Points, in no order, along strands that fork and pass close to each other.
In the rows, zero is written as 128.
Points whose rows are less than 127 apart are linked; no others are. Some points are linked to none.
bapa: 123	103	162	180	173	163	177	105	104	111	131	167	98	125	153	175	140	188	124	168	113	155	144	103	103	126	163	113	163
mir: 97	55	147	225	134	153	135	122	65	124	121	127	112	103	170	129	142	120	179	141	133	139	89	135	119	114	95	49	120
veze: 139	130	135	123	119	154	130	91	127	69	93	112	135	97	93	88	149	145	128	139	88	150	86	122	153	17	109	154	84
Dunis: 132	148	151	95	112	186	201	153	108	119	166	125	120	166	137	169	97	197	107	177	110	178	170	132	122	129	140	135	153
Mufi: 147	162	81	115	118	165	144	116	133	122	129	144	153	109	109	111	117	172	100	177	99	151	161	102	130	59	155	171	120
Liki: 140	170	213	69	130	118	139	170	157	61	145	109	80	156	126	150	128	128	102	118	101	163	101	121	123	168	136	157	133
Rodo: 123	94	188	172	118	120	145	129	107	76	136	136	106	87	138	154	149	148	144	140	106	176	84	129	166	84	109	94	139
Senud: 133	65	139	178	136	71	81	116	175	86	165	172	111	135	77	126	172	148	155	124	141	117	107	107	85	161	106	78	158
binur: 151	95	132	197	142	85	113	89	170	72	167	176	116	97	84	118	183	161	123	133	131	112	123	78	90	119	137	107	160
zum: 154	61	73	188	150	107	172	122	101	181	122	119	147	147	102	138	157	74	130	162	178	96	156	184	79	177	142	64	135
Futu: 150	141	152	86	124	80	132	120	181	38	159	90	106	128	69	110	136	138	97	95	88	146	88	113	104	95	111	125	166
Pir: 142	121	66	88	127	45	151	173	142	163	145	114	158	169	141	162	94	93	123	104	157	113	127	165	145	161	111	100	184
budo: 92	127	125	38	108	144	112	136	111	170	105	62	163	162	182	144	85	67	162	88	147	124	98	171	142	171	95	112	100
las: 148	142	134	233	115	136	114	157	75	173	108	148	148	57	134	113	174	141	102	129	134	128	143	144	182	68	152	172	113
rono: 110	149	47	103	102	132	141	159	108	151	164	124	171	155	150	131	86	161	96	173	116	133	144	115	125	88	150	100	184
rogi: 111	120	144	179	138	197	142	91	88	109	92	140	108	90	146	113	137	180	140	163	94	154	131	110	108	40	161	144	84
Daka: 75	150	139	96	108	235	142	120	76	144	127	114	143	132	158	133	92	194	145	165	122	155	154	119	124	88	147	126	112
Fupe: 90	115	131	73	110	138	105	131	110	149	108	121	157	160	158	160	110	93	169	104	166	129	124	162	143	166	96	112	81
pobu: 158	174	101	132	125	78	110	154	151	158	126	148	159	81	120	126	139	128	98	90	127	141	144	133	189	87	133	200	139
Dabez: 116	110	118	190	160	128	128	90	142	78	144	161	105	121	105	117	169	175	112	164	106	115	135	65	68	100	168	116	147
minut: 90	190	115	50	132	174	98	100	161	108	137	153	119	157	105	114	111	160	117	161	109	135	166	72	124	142	157	145	91
mezo: 104	176	112	87	68	225	130	130	74	176	121	112	177	122	191	125	80	161	136	145	115	160	142	133	163	88	141	151	132
Vin: 118	89	67	240	110	115	125	167	65	198	131	108	136	122	109	91	149	121	108	151	125	40	157	129	106	134	144	135	153
dod: 154	88	80	190	169	86	171	144	109	178	135	149	149	157	117	163	157	113	109	163	183	86	161	167	103	171	138	78	156
dor: 164	123	142	143	131	20	108	164	181	131	155	153	129	111	99	157	156	125	114	53	164	133	122	146	155	144	109	153	188
lub: 215	194	78	67	133	107	146	100	203	133	128	128	144	102	108	87	86	114	80	116	86	127	137	109	166	97	137	216	161
rege: 141	180	111	27	117	102	134	147	166	172	149	112	133	183	178	135	60	105	99	123	123	116	134	118	152	206	153	138	167
vuvib: 162	55	124	236	148	74	115	134	135	164	147	166	113	138	80	122	177	119	139	155	159	73	127	142	94	187	122	93	162
faka: 189	182	163	59	128	184	166	148	163	95	119	61	110	164	107	91	111	147	90	163	51	184	113	126	120	96	110	181	110
nupeb: 144	105	192	157	133	121	109	69	163	48	127	166	99	72	89	124	181	146	143	121	112	156	96	93	147	104	108	128	98
Fer: 161	153	115	159	130	50	94	166	160	149	141	156	156	87	109	131	156	123	103	69	149	130	135	142	169	110	123	184	155
git: 138	146	126	173	106	151	131	154	80	151	115	142	153	76	150	137	131	155	114	133	125	153	134	146	168	54	142	156	121
tef: 161	128	121	106	146	20	98	158	205	112	167	128	117	107	101	143	124	121	125	41	143	106	115	133	120	166	110	171	177
napu: 103	109	71	100	144	75	106	122	158	118	146	151	142	201	101	143	122	134	135	163	155	95	151	126	85	162	129	74	136
Lov: 119	94	74	221	113	139	140	157	41	234	112	105	154	120	126	97	148	105	110	143	152	43	161	153	128	143	144	128	133
rava: 81	80	149	146	108	117	60	134	140	84	131	132	100	127	123	112	138	126	178	88	125	152	88	129	131	109	89	94	92
ves: 170	191	155	63	112	141	163	144	175	125	155	165	110	149	122	148	102	158	94	150	116	168	187	107	146	160	153	195	133
reka: 113	155	148	76	142	134	92	115	177	58	118	48	101	108	87	79	133	98	134	69	69	132	63	112	123	71	99	148	85
mapet: 132	175	141	58	136	147	107	107	169	71	112	78	113	110	106	88	125	100	126	104	74	131	94	101	143	83	113	178	82
fofi: 145	205	191	55	153	126	122	171	180	84	154	80	86	165	157	124	109	111	105	109	96	143	105	107	103	185	143	147	129
Zado: 210	192	101	45	149	156	142	99	189	121	105	86	133	109	117	69	85	101	98	118	66	120	101	110	168	101	113	231	116
Lifol: 70	97	151	126	141	183	120	88	83	131	91	146	128	155	158	154	128	133	178	144	178	113	141	146	104	151	119	78	77
Lefu: 126	62	64	124	125	97	94	158	118	158	130	116	154	173	100	121	123	63	177	133	161	116	121	190	94	131	104	71	127
lis: 105	63	88	125	122	86	104	159	128	131	133	120	138	169	115	143	120	91	165	114	144	122	104	173	114	140	89	72	146
pemo: 109	80	160	218	127	132	140	131	87	106	139	127	109	79	158	142	150	141	156	145	113	157	80	122	147	83	107	65	152
rese: 117	138	197	120	123	145	105	77	159	53	101	170	93	84	103	127	161	129	154	106	124	155	121	99	159	114	119	165	55
Keza: 107	63	136	240	129	177	155	93	32	186	66	108	121	117	172	103	141	87	162	128	152	82	130	157	80	152	121	91	107
dumug: 125	189	103	37	96	148	107	133	151	159	144	117	135	148	174	113	66	128	105	120	98	144	139	103	162	165	154	153	143
Duvun: 152	116	93	79	136	81	193	158	118	176	124	118	172	163	137	182	119	68	111	116	187	135	145	194	143	169	103	79	160
gevik: 138	57	67	159	127	133	143	118	97	167	122	102	164	151	107	126	137	58	170	156	172	117	142	198	68	143	117	51	99
maner: 137	154	89	54	121	60	133	171	155	163	154	97	138	163	164	142	68	110	113	94	127	110	122	130	144	178	127	128	178
rogiz: 156	112	100	142	145	129	171	109	105	214	99	144	195	116	126	164	156	69	121	140	222	118	168	208	125	181	134	99	96
pil: 124	148	37	114	109	93	135	158	126	171	163	146	169	168	141	129	101	138	96	165	140	110	149	124	120	124	143	99	182
bude: 55	129	153	120	161	186	123	83	131	82	122	145	92	143	112	133	127	188	135	168	115	137	148	76	90	109	159	104	88
rom: 96	183	180	38	124	149	107	169	136	121	135	74	99	180	168	133	92	103	126	108	104	135	106	120	127	184	129	119	108
mebe: 96	144	185	106	105	151	87	127	127	92	92	158	105	108	147	132	137	128	159	91	135	144	123	116	168	123	116	170	48
seb: 111	95	121	93	126	59	116	169	148	88	158	108	114	176	117	144	118	121	137	94	124	133	96	137	119	147	91	84	170
dof: 59	112	175	146	146	187	126	90	84	99	108	150	104	135	153	147	124	168	162	144	144	125	129	103	105	123	139	90	82
zikek: 135	66	88	214	117	138	157	143	43	238	103	81	160	112	108	99	155	72	132	134	175	68	154	195	111	159	119	110	122
Dafak: 85	92	133	105	123	169	120	87	96	147	88	118	149	165	142	149	118	89	192	131	187	126	128	180	106	151	103	68	54
kubik: 176	158	182	79	118	152	166	147	142	77	120	85	100	137	108	118	119	147	87	142	61	194	97	134	137	78	113	165	120
pide: 93	51	156	194	132	151	115	108	86	120	118	141	99	129	152	126	137	111	207	129	148	137	90	136	121	130	78	44	95
kipon: 172	178	117	57	131	98	135	92	203	49	152	111	130	135	64	98	130	128	88	120	91	120	130	90	102	90	116	157	157
som: 147	88	115	212	163	73	157	134	131	140	154	175	120	145	107	155	170	152	108	156	161	92	142	120	98	162	151	90	191
fof: 55	165	131	62	135	184	107	96	129	110	133	149	115	167	115	134	105	177	131	167	124	122	160	82	101	129	144	110	84
Seraf: 97	117	129	178	104	171	127	127	65	119	117	129	135	95	149	115	135	164	141	153	116	140	119	119	133	53	153	121	112
rana: 158	108	92	90	128	111	195	113	122	181	111	115	179	133	125	182	140	52	127	126	206	151	160	217	121	171	115	75	118
vakug: 78	121	160	102	117	133	79	124	153	66	129	81	88	120	101	100	138	114	155	73	89	158	70	108	130	82	91	110	85
ziloz: 130	35	105	229	116	157	167	108	41	225	86	79	116	115	106	87	149	63	159	130	155	69	142	177	85	161	119	107	112
koli: 113	132	162	223	135	203	140	91	69	148	71	144	107	90	179	112	147	173	144	141	110	132	164	102	97	92	181	163	101
Gilu: 116	161	33	103	105	73	79	144	172	149	157	151	155	157	121	103	103	133	101	141	136	95	157	100	124	135	142	120	163
vek: 91	60	156	158	133	120	76	116	131	95	137	137	93	140	110	127	140	120	195	108	140	152	77	136	118	132	75	53	111
Vez: 98	131	119	96	113	131	115	137	117	146	121	160	151	150	152	163	121	127	134	135	157	114	149	132	149	158	126	129	110
Gopoz: 149	99	142	236	116	112	95	104	131	106	119	156	124	56	104	91	186	140	137	123	122	122	107	111	132	74	131	146	94
vimi: 121	146	174	140	93	171	115	120	96	108	86	146	120	62	143	119	141	141	159	106	134	167	118	135	179	65	123	179	47
kisev: 101	116	165	231	142	189	131	95	49	166	57	152	108	118	183	122	149	146	146	132	132	98	167	99	92	135	176	152	113
mozo: 159	156	133	72	144	40	119	156	204	78	169	91	117	108	102	122	104	121	116	58	118	104	104	111	104	160	114	174	173
pusef: 123	106	122	149	125	99	156	172	105	119	143	152	144	134	138	168	133	143	111	125	143	140	119	146	146	110	119	99	176
Vefa: 166	180	108	73	151	57	126	151	212	98	178	76	115	90	125	95	78	117	98	78	103	99	102	108	113	156	134	182	169
vis: 148	143	193	145	125	110	120	139	141	116	114	170	116	70	128	162	161	134	120	94	139	168	131	146	198	115	126	188	111
fone: 159	114	197	144	131	118	148	89	153	47	139	152	96	89	97	135	168	157	124	134	94	169	96	105	148	100	116	119	135
fus: 139	110	145	185	138	100	101	146	111	189	101	185	147	110	131	156	166	106	141	106	199	106	157	162	176	163	118	141	99
Naroz: 127	173	83	67	133	102	115	108	196	70	162	137	125	150	77	100	125	138	90	138	103	120	149	81	110	108	135	149	154
dulu: 135	201	95	38	118	143	100	125	180	132	140	93	118	130	151	88	64	111	89	112	77	133	121	92	152	148	152	169	129
vom: 141	188	73	46	137	98	106	133	202	114	173	78	114	100	145	73	54	108	93	92	78	97	95	93	142	157	158	166	158
ruzu: 102	89	133	191	167	141	148	109	106	105	132	149	112	134	143	146	144	179	124	163	117	124	138	90	88	122	159	95	160
Bati: 52	144	105	117	122	220	124	110	66	157	116	110	156	148	174	123	100	174	151	169	133	115	141	115	82	89	146	98	121
nutiv: 170	134	197	95	125	121	152	103	164	37	130	96	98	120	75	115	154	136	102	125	73	170	67	114	126	81	101	135	136
Duz: 118	136	206	81	119	125	153	172	122	64	148	108	92	162	133	162	123	130	113	128	106	170	103	132	138	148	117	110	150
suriz: 180	190	126	49	162	166	121	98	180	100	99	68	132	102	110	67	90	79	119	99	58	110	82	105	157	97	105	218	91
Mupe: 121	182	51	72	121	93	94	111	194	111	161	153	140	147	111	102	109	131	97	130	113	107	160	83	129	139	139	145	152
Sev: 109	113	158	74	129	96	150	166	128	85	149	116	108	192	131	168	122	125	123	124	134	136	105	141	130	173	102	87	159
rara: 138	51	94	244	135	97	122	135	92	198	130	126	105	140	78	107	169	111	123	152	136	48	150	141	81	178	147	123	151
golo: 112	159	101	104	105	147	111	133	103	185	116	162	172	131	170	145	112	133	128	134	158	120	159	133	159	140	142	139	121
faku: 141	158	154	90	110	141	173	161	128	130	156	148	124	143	131	165	111	169	99	153	116	168	159	126	148	125	136	155	150
bago: 99	89	170	233	143	181	150	79	42	174	55	148	114	114	189	132	147	122	164	124	153	88	143	129	93	158	144	115	115
Mub: 89	166	163	38	101	159	107	164	109	150	122	61	136	153	200	127	79	96	145	94	112	135	95	135	150	169	121	128	112
fomil: 147	31	128	213	151	88	98	124	141	134	151	160	110	146	95	130	166	117	177	163	146	102	107	130	77	175	106	55	157
potil: 112	176	82	106	78	184	108	129	82	202	116	139	195	124	192	126	99	143	126	152	143	126	149	137	169	110	145	145	147
zumuk: 150	112	189	189	158	164	193	126	103	129	136	176	100	99	141	186	140	191	120	158	125	183	144	123	144	115	158	141	155
sug: 157	198	141	53	126	169	140	105	185	98	144	158	111	150	102	120	110	158	101	164	100	158	187	90	142	147	150	196	108
tevas: 164	103	116	181	149	103	120	142	107	225	101	153	172	129	116	148	170	69	140	119	218	91	176	202	155	186	127	131	100
Pegu: 121	106	148	203	141	132	119	138	89	161	104	182	140	104	144	158	164	126	135	129	178	110	149	142	149	146	134	131	109
Dofop: 187	194	92	93	125	85	133	138	180	153	128	125	154	78	122	104	102	120	82	94	103	142	134	126	185	92	138	211	156

A fork is a point with three links, a tip a point with one. Leave the first point through the second and follow the links. Name the first fork or tip that comes.
vom / dulu: Pegu
mapet / reka: fone
rono / pil: nutiv
golo / potil: Bati
Vin / Lov: las
bapa / ruzu: vuvib

Follow the links from the first point to the second, and from the first to the third. Name the last point that the two ways share.
Senud / dod / rogi: vuvib
golo / Lefu / faku: Fupe
mebe / faka / pemo: fone
zikek / ruzu / lis: vuvib
Daka / Mub / dof: Fupe

A fork is a point with three links. Follow the links from the first point to the second and name the forks in between, in order.
Keza / lis: vuvib
vimi / Gilu: fone nutiv
dof / Mub: Fupe
Naroz / mir: nutiv fone
